Points on a hilly landscape, in no order, each with its height.
A climber steps from a point to the highest of its 2 nearest points, and stops where none of them is higher. Distance is the straight distance between rows; heights are no part of it.
J113: [  4   4  -5 -14   2 -14 -25   4 -15 -23   3  -8  -7 -15   1  26 -10   6
   6   9]  height 217
J859: [ 19 -11 -17  29 -16 -16   5  -9 -10  18  -1   6 -27 -19   0  17   0  -1
  25   6]  height 453
J836: [ -4   0 -20  12 -16  55 -33 -11  -1   7   2  11   7   3  14   5 -23 -17
  -9   4]  height 593
J336: [ 16 -18   0 -18 -23 -19  47  10   6   1  11  23 -19   9 -14  -5  11  37
  -7 -10]  height 529
J188: [ -7   2 -17  26  11  43 -50   3  10  28   7   7  10   4   7   3 -12 -10
  -9  14]  height 667
J49: [-20 -18 -11 -27  10  22 -23   7  19  -5  -5  -4  22 -20  20   3  -2   2
  -7  16]  height 154
J79: [-11   6  20 -13  23   6  -6  16   3 -20 -24 -28  35 -17  -3  -3  -1  16
 -20 -14]  height 255
J817: [ 15   6 -21  23 -14  -8 -27 -21  -5  -5   0   2 -15   1  19  18 -14  -5
  -2   5]  height 47
J16: [-33  21 -23   3  -7  13   5  37   9 -26 -20  -1   6  -4  10  -4  -2  12
   1   6]  height 86
J453: [-22   1 -22  26  13  14   2  28   9  -8 -11 -22  14  -2  -1 -28 -14  11
  20 -17]  height 290
J117: [ -1 -34  -1  13  13  35  12   3 -14   4  -2  -5  -1 -10  -9 -54 -18 -17
  27  -8]  height 335
J729: [  6   6  -6 -26   1 -16  24  13  30 -13  -6   4  -1  19  -2  27 -19  16
  29   3]  height 367
J65: [  5 -17  13  -4   3 -12  34   9  22   9  15  31  15  -6 -18 -41  17   7
  -6  -4]  height 252
J395: [-14  28   6  28 -11  35 -45 -13   5   5  12 -23 -11  25 -11  13 -23 -23
 -10   6]  height 513
J427: [-15  10   0   8  -8  23 -24  -3  28  35   4  -1  -4 -23  -6  24   7  -8
   3  11]  height 259
J356: [-13   7 -13  12 -10   3 -35   4 -14 -21   2 -11 -21 -11  10  15  -5  -2
  22  -6]  height 245
J976: [ 14  -1   3  24  16 -15 -26  16 -12   3  17  -6  17  -8  -1  33   8   0
   5  11]  height 573
J764: [  9   0  19 -18   0 -31  34  14   4   6  22  32  -7   1 -19 -41  29  13
  -2 -11]  height 276
J220: [ 13  -3 -20   4  -7  20   1  -9 -19 -14 -24  13   0  10   6 -23 -20 -17
  26 -19]  height 369
J549: [ -7  -4  10 -16   7   0  22   4  14  -1 -31 -11  29  15   2  -7 -18  10
  -7 -14]  height 435
J941: [ 15 -14   6 -13  15  -8  16  -1  20  12  -3  18  25  12  -3  14  -2  29
 -22 -16]  height 487
J4: [ 12  -6  22  30 -24 -16  11 -17 -17  23  16   6  -9  -2  -7 -13  30 -13
 -23   4]  height 76
J698: [  6  32 -26 -14  -2 -12 -28  -7  18 -14 -18  11   6 -23   6  24  -9  21
  -9  13]  height 98
J319: [ -7  23   5  -9  16 -18 -13  12  36   2 -13  -3  -3 -34 -18  14  15  22
   6  -7]  height 138
J799: [  9 -24   8 -10   2 -21  47   1  21   7   2   5   3   8 -11 -29  12  14
   2 -23]  height 233
J522: [ 10  -5   3  -8 -10  -8  38   5 -10   9   5  32  -1  -1  -3   1  22 -19
  12  12]  height 21
J227: [ 19  15   0   0  12   7  14  -4  -8  -9 -31  14   8   3  -1   8 -11  -8
  14 -18]  height 401
J703: [-10 -12  -4 -14  19 -11  47   8  -4   5  -5   2  27  10  22 -20  21 -15
 -15  14]  height 57
J228: [ 17 -14  12 -16 -24  -9   4 -41 -13   0   1   6 -19 -10  17   0  -6   8
 -10  16]  height 267
J323: [ -3   8  -5  -6  23 -30  54   1  -2  11 -13  11   7   3  16 -41  28  -4
 -17   2]  height 49
J606: [ 13  -8  -5  14  15   2 -15 -11   8  17   3  -2   4  -9   6  41  -4 -16
  19   4]  height 515
J909: [ -3   8  34  10 -14 -13 -20 -15  -3   5  27 -40 -30   0   6  28  -2  -4
  11   9]  height 302
J869: [  1  -9 -11 -46   1 -17  36  21  -5 -14  -4  -3 -10  26  -5  15  -1  48
 -20 -15]  height 166
J557: [-18   4  -3  -6  23  -2 -18  19 -17 -18  -9 -24  30 -11  16  -4   6   4
 -12 -15]  height 262
J164: [-18  -4 -33  -9  21   7  -5  13  10 -30  -9  -5  11  -3  26  -3 -20  -8
  14   8]  height 251
J397: [ 11 -17  35 -16 -15  21 -11 -11  22  29  21  -6   2   7 -11  21   4  15
 -30  -7]  height 130
J904: [ 28 -11  21  18  -4  -8   2   1   4  23  10   7   8  -4 -16  13   3   6
   3  -8]  height 666
J798: [  9   2  18  10 -15  -6 -15 -15  38  23   4  -5  -3   4 -15  27  -5  25
  -7 -12]  height 61
J33: [ -7  39  14  15 -13  22 -43   8   8   3   1  -2   4  -8  -6  27   5 -12
 -20   9]  height 574
J531: [  3   6 -30  -6  17 -20  38  -3  -9   5 -12  26   4 -18  17 -45  18 -12
  -6  13]  height 41
J84: [-25   4 -10 -27  30 -11 -10  15  28 -26 -15 -11   7 -10  -2  -4   1  10
  19   7]  height 222
J509: [-15  20  21 -10 -24  22 -31  16   8 -19   3  19  10  -7 -15  11  -6  12
  -9   7]  height 359
J924: [  4  21   7 -14  14 -31  57   0   8   1  -9   0  -8  37   0 -20  13 -20
  19  21]  height 342
J271: [ 14 -24  12  -2 -20  -1   4 -12 -25 -17  12   4   0 -11  -2 -23   4   7
   9   5]  height 177
J728: [ 19  -7 -32  25 -20  -9  -2 -10 -41   3  20  22 -24 -10  29 -10  13  -3
   6   1]  height 81
J420: [  6   7  17  21  -2  14 -29 -23   7  23  15  -4   0  19   7  13 -14 -24
  -4  16]  height 433
J475: [ -1  18 -15  -1   6  11  20 -10 -22 -15 -26  11  12  11  14 -13 -17 -28
   5 -14]  height 384
J481: [-10  -5  36  -8  16  -2 -12  11   5 -17 -21 -19  19 -24 -20  11  -4  20
  10 -23]  height 250
J575: [-16  10  12   1  -9   4 -13  20  21 -11 -26  -2  16 -20 -18  -6  13  34
 -15 -13]  height 404
J7: [  1  -9  12 -25  -1 -29  44  20  -9  -4  -7  -7  13  22  -6  -3  13  17
 -18 -10]  height 281
J762: [ 24 -21  -2  -1  14  19  -9 -11   5  19  -1  17  24  -5   9  -2 -13 -15
  -5  -2]  height 176
J830: [ 15   8  -6 -14   1  -3  33  -9 -19 -13 -22  23   6   5   8 -27   2  -9
  -1   4]  height 365
J695: [ -7   3  26  22  -5   0  -2 -30   4  10  29 -37  21  29  -1   3  -1 -21
 -30  18]  height 627
J505: [ 29  19 -11   6 -18 -19 -10 -37 -19   6 -11  -1 -20   2  12  19 -17   5
 -13  15]  height 34
J429: [ 22  -6  11 -31 -15 -14  18 -31 -26   4  -5  19 -21 -21  -2   9   8  12
 -13  -5]  height 296
J305: [-15  11   5 -15  -4 -11 -25  -7  54  23  -1  -2 -18  -9 -16  28  21  30
 -11   0]  height 105
J145: [-22  -4   9  -7  18   1  23  17  -8  -2 -17 -29  23   3   8   5  13 -16
  13   2]  height 70
J474: [-12  24 -10  23  -9  20 -32 -23  -3  23  -6 -14 -16  -2   8  18 -10 -12
  -1 -11]  height 163
J15: [ 12  12  18  28 -10 -13 -14 -20  -4  16  24 -33   2  18  -9  20   0  -6
 -17  16]  height 674
J875: [ 21  11  -9  31 -11  -1  -6 -17 -18  26  30  18 -23  -2  -7 -14  34 -23
   1  13]  height 400
J94: [ -7   6   1   7  25   4 -15  19  25 -16 -13  -6  26   5 -10  -4 -23  -1
  10   1]  height 472
J837: [ 15 -20  25  11   0  22 -34 -13  13  25   3 -11  12 -22   2   8  -8 -12
  -3   4]  height 207
J612: [-18  24   2   0 -15  15 -36  29  26 -12 -12  19  12 -15 -15  -8  10  23
 -17   7]  height 386
J812: [ -4   3 -22  17   7  28 -14  15   3  -9   6  10   3  13 -10   8 -18 -16
  29   4]  height 385
J964: [ -9   7  -2 -35  15   3 -11  -2 -11 -31  -7   7   5 -17  14  19 -13  -5
  11   7]  height 204
J932: [ 11 -18 -17  32   9  14 -19  10 -15  -8  -5   9  19   1   6 -18 -18   3
  -2 -23]  height 292
J744: [ -2   8  34  13 -19   6  -7 -29  39  37  12 -21 -11  12 -19  19 -13   0
 -11  -2]  height 50
J581: [ -1 -11  17 -15   5  10 -21  -2  40   7   1  11   5 -21  -8   1 -17  17
   6  -4]  height 183
J722: [-21  27  11  14  -9  -7 -23 -16  13   6  13 -33 -15  -1  -8  30   2 -13
   7  21]  height 330
J865: [ 19  -8  18  -2   1 -11 -14  18  -9   2  27   3  22   1  -5  26   3  12
 -16  11]  height 516
J960: [  8  -8  23  42 -29  14 -10   0  -4  26  21  -1   0   7  -7  -1   2 -15
   2   5]  height 256
J434: [-12  15 -36   9   4  12 -37  16  -5 -28  -3   9   2   3   1  -4  -8  13
  12  -5]  height 336
J468: [-15  -2  19 -30   0 -15  38  15   4 -16  -2 -18  -2  42   1  -3  -1  13
 -11   8]  height 309
J545: [-17  20 -13   2  22   5 -52   3 -11   4   1 -23  -7 -18  11  20  25 -14
  -1  -8]  height 195
J627: [  5   1   6 -18  16 -52  52   4  -7  -4  -5  -7  -6  34   4 -23  11  12
 -13  21]  height 271
J603: [ 23  -7 -10  25  15 -12 -12  -4 -25  -9 -16  -1  14  -4   8   0  -9  10
  -6 -20]  height 280
J26: [ 13 -16   1 -10   3  -5  16   6  18  -9   1  12   3  17 -18  11 -23   4
  26  11]  height 434
J930: [-34  21  12  19 -25  14 -17  -7  25  34   0 -24  -6 -18   4  29  14 -10
 -10   1]  height 291
J564: [ -1   8   1  31 -24  31 -25 -17 -14   1   1 -13 -22  -9   5   8  -9 -11
  18 -21]  height 152
J546: [-17  26 -42  -4  -1   4 -12  17   0 -36 -22   8  -4   6  10 -10 -18   5
  34   5]  height 311
J610: [ 18  -7 -14  42 -15 -10  10 -10 -12  28  27  11 -23  -6  -5   8  17 -17
  22   0]  height 392
J878: [-30  27   8  13   1  13 -57 -25  26   2  26 -31 -12   6   0  -1   7 -19
  -4  31]  height 396
J818: [  3 -10   6   6 -14  12 -10   3  -8 -15   1   8  -1  -5   9  -1 -15  -3
   9   1]  height 196
J225: [  6   0  26  14 -44   0 -10 -32  -4   9   7 -14  -2   3  16  -1  10  11
 -25   7]  height 54
J437: [-10   3 -18   6  20  21  -5  23 -16 -20   8  -2  10  18  -1 -16 -15 -26
  13  -6]  height 415
J132: [ 14 -26  15 -33  -5   1  28  -7   4  -2  11  31   2  16  -6 -23  12  22
 -23 -10]  height 478
J742: [ 22 -12 -11   3  16 -13  31   2  -1   2  -6  13  -6  -8  -3   0   7  -5
  37   4]  height 572
J797: [-10  25   0  24  -4  35 -42  10  17   7  -2  10  15  -2 -12   6 -14 -10
  -6   5]  height 618
J631: [-18   3   9 -23  -4  -8 -12  13 -14  -6 -20 -11  12 -32   3  18  11  18
  -7  -4]  height 192
J178: [  3   2 -11  28   5  12   6  19 -11 -10 -21  -8  17   7   1 -28 -24  -1
   7 -19]  height 304
J647: [  8 -22 -13   4  18  28   5  -3 -14  -8  -7  13 -10   7  -7 -32 -24 -27
  33 -10]  height 351
J338: [-17  11   0   1  26  19 -41   7   8 -24 -14   3  14 -14  -7  -6 -12  -1
  16  -7]  height 489
J168: [  1 -19  -7 -18  19  21  -1   3   5   4  -5   7  39  -6  25  -8 -10  -4
 -11  12]  height 165
J655: [ 35  -7   5   5  22 -14   3  -9  -4  21   4  -3 -13 -11  -7  21   3 -25
  22  -4]  height 571
J59: [ 18   0 -30  22 -12   1  -2  -6 -21  -2   3  27  -2  -2  23   9  -3  -6
   2  10]  height 62
J337: [  9  12 -27   3  25 -15   4  -1 -27  -4  33  28 -17 -23  27 -45  27 -14
   7  -1]  height 118
J959: [ 16  17 -24  -6   5  -1  -7   0  -8   1 -16   8   4 -14  19  23  -8  17
  -7  13]  height 83
J809: [ 16 -10 -20  28   6   9  -6 -19 -21  17  13  25 -14  -5  -2 -12  -3 -34
  12  -7]  height 567
J547: [-16  31   4   1  11  21 -58   0  10 -15  -9   2  -7  -7 -20  15  -8 -16
   8  -6]  height 512
J679: [  0  11   2   2  33 -20  40  -2  -5  -3  -4  -7  -2  30  13 -35  17 -32
  17  12]  height 368
J768: [-13  -8  -8  23  11  33 -45 -15  -9  16  25 -23 -14  24   6 -15 -23 -35
  -9  -7]  height 382
J413: [  5 -17 -10  10  15  10  25  -5   2   0  -4  -4   1  -3   8 -51  -7 -33
  22   9]  height 323
J727: [ 17 -25  31 -18  -8   3   5 -14   1  27  22  11   0 -10  -8   4  17   0
 -33  -2]  height 106
J133: [ 24   8   0 -23  -5 -21  30  12 -28   2  -4  23  -6   3 -16  24  -5  23
 -22   2]  height 232
J868: [ 10 -28  22  13 -26   7   4 -12  -1  34  12   6  -6 -10  -3  -1  22  -2
 -16  -2]  height 89
J856: [ 31   1  28  22 -14 -22   0 -17   1  17  10  -6 -11  12 -13  19   1  -1
 -12   2]  height 752
J405: [ -1  14  10 -15  24 -11  14   4   0 -12 -27  -6  18   6 -11  19 -12   3
   2  -4]  height 419
J781: [ 22 -16  -4  12   3  -7  -6  -3 -32 -12  11  17   0  -4   6 -27  14 -10
   8  -3]  height 162
J130: [ 17 -20 -27  12  39  -2   7  19  -5  -5  10  -1   9  34   2 -23 -19 -31
  20  -9]  height 416
J486: [-12  -3 -33  11 -14  28 -32  -3 -15  -8   3   9 -11  12  16  11 -18 -16
   6 -13]  height 510
J480: [  9 -16  22  -8  -2 -10   2  13  -4  -7   9  -3   6  -9  -8  18   5   2
  24   5]  height 424
J438: [ -1  38 -14   1   4  -9 -40 -13  32  -2 -18  -3 -12 -31  -2   9   8   7
 -17  14]  height 114
J82: [  3 -12 -10 -15   6 -12  11   9  -5 -22  -7  -8  20  19   7 -11 -12   6
   5  15]  height 206
J97: [-25  19  -2 -11   3   5  15  36   0 -13 -18   0  26   3   6   9  -4  -2
  -3  -2]  height 78
J888: [ 28  -4   8   6 -18  -7  17 -14  -6   0  -7  41   4  -8  -6 -38   8  11
  -5  -1]  height 334
J360: [  0 -20 -33  22  23   7   0  26 -22  -5   9   3   7  25   6 -20  -5 -21
   8 -26]  height 447
J482: [-13   1  26  22 -14  27 -42 -20 -11   3  17 -25  -9  -3   4   6  -9 -10
 -16   1]  height 547
J361: [  1   3   2  -8  24 -13  37  12 -10 -10   7   4   3  11  -5 -31   7 -18
  20   0]  height 348
J99: [  1  -9 -14   3  23   4   1   1 -34  -2  15  23 -12  -7   1 -39  13 -32
  12 -11]  height 149
J876: [ -6 -16  -3  13   9   3  30  16 -13 -18  -3 -11   5  31   6 -58  11 -21
  10  -4]  height 321
J119: [  2   4   8 -25  12 -33  54   2 -13  -9 -19 -11  -3  12   0  -6   9  -8
   9  12]  height 313
J881: [ 16 -25   8 -33  -2 -10  14   1  -4 -17   7  20  11  21  -8  -6  -7  43
 -20  -7]  height 421
J993: [-29  14 -25 -18  22  -7  -2   7  32 -21 -26 -25   7  -3  25  -6  -9  -2
  26   9]  height 234
J36: [  2   0 -15  13  29 -17  20   8  -3  -8  -6 -19   5  41  15 -24  -5 -23
  19  -2]  height 390
J201: [ -7  25 -25  29  11  12 -22  30   4 -15   1  12   7  19  -8  -1 -22   4
  17 -13]  height 357
J261: [-25  38   7   1  -1 -14 -38 -20  31  -8  22 -32 -27  -7 -11  12  20  -9
  -6  35]  height 363
J174: [-13   3   4 -11   2  15 -19   1  38   9   4   3   4 -25  -6  30   3  12
   9   5]  height 220
J928: [-28  12  12  32  -5  14  -6 -27   2   2  27 -49  11   8   3   4  -4 -13
 -21   6]  height 600
J151: [ 34 -23  -7 -20   8 -13  20  -7   2  20  -3  14  -1  -3  -7   3   5  40
 -22 -26]  height 526
J873: [ 16   2 -26  12   3 -22   0 -11 -33  12  26  28 -32 -11  22 -33  20 -15
 -11  11]  height 100
J46: [ -7  -2   6  15   1  32 -14 -37  -3  20  27 -18  -9  17   9  -4 -13 -39
  -5   6]  height 405
J5: [-10  -7 -10  -5 -13   3  37   5 -20 -24 -23 -10  -4   5  16 -21   3  -4
  14   6]  height 274
J539: [-18 -10 -10 -30  -4 -18  50  19   8   7  -8 -18 -11  39   0  12  -1  34
 -12 -20]  height 216
J240: [  9 -30   7  -7  -3   8  34 -18   7   5 -17  14   7 -11   7 -28   1  -3
   4   6]  height 308
J362: [ 17 -30   9 -18 -25 -23  19  -7  -1  18  31  24 -26   3  -5 -10  21  36
 -19  -7]  height 665
J672: [  4  15 -23  -7   3 -24  33   8 -13  -5 -11  -2  -5  -6  -7  19 -14   7
   8  11]  height 242
J88: [ -9  22 -11  -2  15 -22 -29  -3  27 -10 -28  -3  -9 -38 -24  -8  17  13
   2   6]  height 126
J779: [ 14  -8  -1   2  19 -17   0  16 -19 -14 -16 -18  25 -16   7  -6  -2  14
 -14  -2]  height 270
J694: [ -1   1   1 -31  15  -4  14  12  32   6 -16  -2  31  21 -13  12 -16  28
 -18 -21]  height 456
J983: [ 17  -1  25  23 -39 -11   8 -21  -6  10  30 -13 -16  16  -4  -6  12   1
 -37  10]  height 64
J180: [  0 -24   5 -21  19 -23  11  22  13 -24   1 -22  26  14   5   3  -8  18
  -6  12]  height 189
J745: [-29  13   7   0   6  10  13  25   1  -9 -26 -18  24  31  14  -9   1 -20
   0   3]  height 73
J716: [ 11  -7   1 -50   4  -4  39 -18 -15  -5 -10  21 -10  -5   4   2   5   9
 -22   0]  height 324
J192: [ 22 -12   1  17  17   5  15 -11  -7  22   3  18  -4 -19  -7  -9   5 -20
  22  -4]  height 632
J725: [  8  19   9  26 -10 -11 -30   3 -16  12  12 -23   8   3   3  36   8   2
 -16  10]  height 621
J161: [  6 -15   2  -4 -36   2 -11 -20  -8  -4  10   3 -10 -10   7  18  -1   2
  -4  14]  height 229
J553: [  6  -6   7 -29  -1  -6  42  14  -5  12  -7  16   3  13 -11  16  14  20
 -21 -14]  height 260
J89: [ 21 -15  -8   1 -17 -16  23   5  -2  16  -4  15 -19 -21   2  -9   0   2
  19   5]  height 514
J153: [ -2   2  10   7 -32  25 -19   4  15  -6   9  11   1   2  -9  21   4  10
   9  15]  height 315
J219: [ -7  30  35  17 -21  17 -12 -14  27  25   4  -7 -18  16 -22  37  -5 -13
  -1   2]  height 40
J390: [ -3  -9  15 -29  -7   6 -15  -5 -14  -1  -2  -2   2 -30   0  32  12  -2
  -9   1]  height 175
J724: [ -3  23 -33   5 -14  -7   6  28   2 -18 -14   1   6  -1  11  14  -7  21
   5   8]  height 104
J577: [ -6 -10  29 -31   3  -6  25  11   5 -28 -11  -8   5  24 -16   7  -8  12
   7  -7]  height 333
J563: [ 23 -16  10  37  -6  15 -25 -19  -8  19  25  -6   3  -2   2 -12   4 -17
  -5   6]  height 238
J87: [ -7 -21  21 -39 -18  15  32   6  -5 -19  -8  18  -4  12 -20   0  -2  14
   4  -3]  height 312
J144: [ -1 -19   0  -8   7  -4  33  -8   6  -3   3  20   4 -10   4 -53  15 -13
  20  10]  height 325
J895: [  6 -13 -27 -20  24   5   4  -7 -14 -21  -5   1   4 -17  23   1 -15  -7
  16   9]  height 228
J717: [-23  26 -16  13   8   3 -32   9   9  12  -3 -10 -11 -37   3  31  19   1
   1   0]  height 209
J149: [  9   0 -10  -1  18   2  29  16 -23   0  -5  31   3  -2  -4  -7  12 -40
  13   8]  height 13
J916: [ -7  11   0 -32   4  -8 -25   3  34  16   0  -4  -8 -18 -19  24  11  45
 -24 -24]  height 131
J372: [ -7 -20  12  29 -29  25 -11 -20 -17  14   2  -9 -24 -15   1 -16   7 -11
  13  -7]  height 140
J747: [  6  -3   6   4  19  27 -31 -10  21   7 -11   6  21 -17   6   2 -14 -12
   2   6]  height 190
J615: [ -6  -6 -32  -4 -11  32 -14   2 -12 -24   3  17 -16   6  19  -3 -16 -25
  30   0]  height 441
J154: [-17   5  -6   7  -6   6 -22 -10   2  15   4 -11  -3 -23  18  29  17   1
  -3  10]  height 227
J371: [ 25 -27  13 -20 -24  -4  12 -28  -2   4   7  17 -13   2   1  -9  14  26
 -31 -14]  height 542
J953: [ 15 -21  -9  17   9  -2  11   0   5  -7  16  14  -2   0   0  11 -12 -11
  37  10]  height 506
J910: [ 32  -8   7   6  -2 -24  18  -6  -8   9 -14   2   1 -16  -2  15  -2  10
  -4 -13]  height 605
J616: [ 11 -23   7 -27 -12 -16  13   1  10   7  -8  -3 -10  -7  -5  23  -4  44
 -19 -19]  height 473
J157: [-14  21  13  16 -20 -10 -33  -2  39  29  10  -3 -14  -3 -16  28   5  20
  -4   1]  height 80
J758: [ 13  -9   1  37  -9  15 -37  -3   2  15   2 -12   2 -10   4   1 -16   0
  -8  -3]  height 224
J186: [-14  10  21 -36  -8  -2  -9   8   6 -11 -18  16   0 -15 -17  17   1  35
 -19 -26]  height 395
J901: [-21  36 -23  23  -4  13 -35 -25 -10   1   2 -38 -26   8   8  19  -3 -22
   0  -8]  height 173
J236: [-13 -17 -11  32   8  11  15  28 -18 -14 -15 -21   9  22   2 -48 -12 -14
  13 -21]  height 314
J769: [-14  16  19  15 -21  27 -23 -22  13   1  24 -12  -6  22  -9  13 -16 -20
 -11  28]  height 474
J21: [-26  -1  16  18  -2  12 -28 -31   9  12  12 -44 -11 -11   4  -4   1 -10
 -11  12]  height 575
J300: [-17  -9  16 -31 -16  13  39  -9  17 -21 -26   8  -2  11   3 -12  -5   6
   3  -6]  height 297
J649: [-33  37  16  16 -13   3  -8 -14  39  16  12 -37  -8  -4  -9  17   7  -2
 -15   7]  height 306
J330: [ -3  -2 -16  26 -11  16  -2 -11 -16  32  29  32 -29  -2  -1 -32  16 -34
  13   0]  height 479
J412: [  5   0   3 -35  -1 -16  49  -4 -14  -2 -17  27   1  16   5 -27  16   4
 -16   5]  height 349
J407: [ -7  -7  11  18 -13   5 -32 -16  -9  -9  23 -22 -25  -5  12  25 -15 -12
  26   5]  height 273
J986: [ -1  14 -26  -4 -16 -28 -16  20  -5 -13 -11  -2   5  -5   8  18 -11  40
 -15  16]  height 132
J484: [ 20   2  -9  -7 -13 -37  16  27 -20   4  -6   4  -7   6 -11  31  -3  46
 -17  -6]  height 191
J238: [ 25   3  10  -1 -19   6  19 -16 -31   0 -18  22   3   4  -9 -16   0   1
 -10  -5]  height 352
J245: [-14 -20  12 -30 -19  10  -1   7  18 -10  -9   0  -9 -11  -2   9   0  46
 -19 -23]  height 422
J185: [ 11 -15   6   3  10  -6   6  13 -21  -7   7  15  27  -6   1  13  14   6
   5   6]  height 465
J115: [  3 -10  17 -30 -11  -6   2  13   3 -25  -2  10   9  10  -9  16 -17  28
 -14  -2]  height 366
J247: [  3   5  -8 -16   4 -32  48  13   1  -4  -3  11   1  19 -15  22  -7   5
  18   3]  height 295
J737: [-30  15  12 -27   3  -2   4  27  18 -12 -24  -3   4  -3 -21   2  10  33
 -13 -24]  height 418
J718: [ -5  -9  11 -20  15 -11 -19  13  34  -5   5  -9   8 -24 -14  12   3  35
  -5 -13]  height 156
J273: [  0 -23 -29  29   6  13 -11  11 -28  10  18  13 -14   5  -2 -15  -3 -25
  17 -32]  height 496
J417: [ 26 -22   6 -19   4 -24  11 -15   1  15  -8   5   4 -26   1  -5  11  18
 -21 -11]  height 564
J183: [-15  46  10  17  -8  21 -55  -9  -5  -7   3 -17 -13   8 -10  12   1 -19
  -8  -3]  height 541
J833: [ -8  -3  32  16 -31  26 -11   6  -9  12  14  13   3   7 -10   3  -2   2
  -4   6]  height 277
J902: [-10  -9   0 -20 -19   0  54  -2  10  -8 -25  -3  -2   6  11 -21  -2 -10
   9  14]  height 287
J398: [ 22   5   8  -9 -12 -27  18   3  -5  -3   7  37  -9   4 -22 -32   7  16
 -11  -4]  height 307
J905: [ 15  -6  -5  -9   2 -39  38   4  -2 -18  -1   3   9  31   0 -24  -5  10
   1  15]  height 231
J283: [  0   5 -10  -4   9 -13  28  -3  -6  19   7  37  -1 -15  11 -20  29 -15
   1   9]  height 32
J175: [-26 -16 -20  21  15  27  -8  28  -1  -5  -7  -9  -7   5  -7 -24 -25  -8
  31 -30]  height 275
J734: [-38  19  10  11 -12  24 -25 -16  32  18  28 -31  -9  12 -13   1  -8 -18
  -1  28]  height 429
J594: [ -6 -11  27 -25  -5   5 -15 -23  11  13   8  -9  -4  -5   2  31   2  -1
 -14  -2]  height 153
J617: [-27   8  -1 -35  14  -9 -13  14  15 -22 -10  -6   9 -34  -5  18  10  13
  -5   5]  height 205
J47: [-23 -15   8 -25  10   3  43  20   2   3  -2  -7  26  11   5  -3  15  -3
  -3  -6]  height 63
J411: [-12  14 -22 -15  -6  -3  10   7  -1 -41 -23 -14   0   8  19  -2 -27  -2
  21  13]  height 279
J821: [-20  -2 -12 -11   7  -4  16   2 -11 -30 -24 -28  -8  17  25 -14  -3 -21
  20   6]  height 261
J996: [  4  10  -1   8 -11 -24   3  30  -4   0  -6   4   9 -10 -10  24   2  26
 -12   8]  height 158
J775: [  3 -13  -3 -37  15 -32  56   9  -6   7  -4 -16 -20  30  -5  -9  11  25
 -23 -21]  height 253
J970: [-27  23 -27  17  12  -4 -48  -1 -21   7  15 -31 -19  -5  11  26   4 -17
  -7 -14]  height 184
J72: [ 14   4 -20   2  28   0  -9  -6 -29  14  46  22 -16  -9   3 -36  28 -30
  11 -10]  height 135
J433: [  6  -6  -3  28  21  29 -16   4   3  29  13   2  -4  -7 -10  22  -6 -30
  21  -1]  height 464
J377: [  0  -1  10   0   5 -24  39   8 -23 -15  -2 -12   2  10   1 -52  19  -8
   9  10]  height 332

Call two points neighbours if one is among the 2 nearest of the other. Go from one point of each pair to the other, from neighbour to neighbour, staying as high as possible. Name the lowest point that can't be avoided.
J144, J737 | J413
J362, J856 | J902
J856, J737 | J186

For each start below, name the point where the climber stops.
J117 | J856
J168 | J737
J59 | J830
J49 | J737
J983 | J164
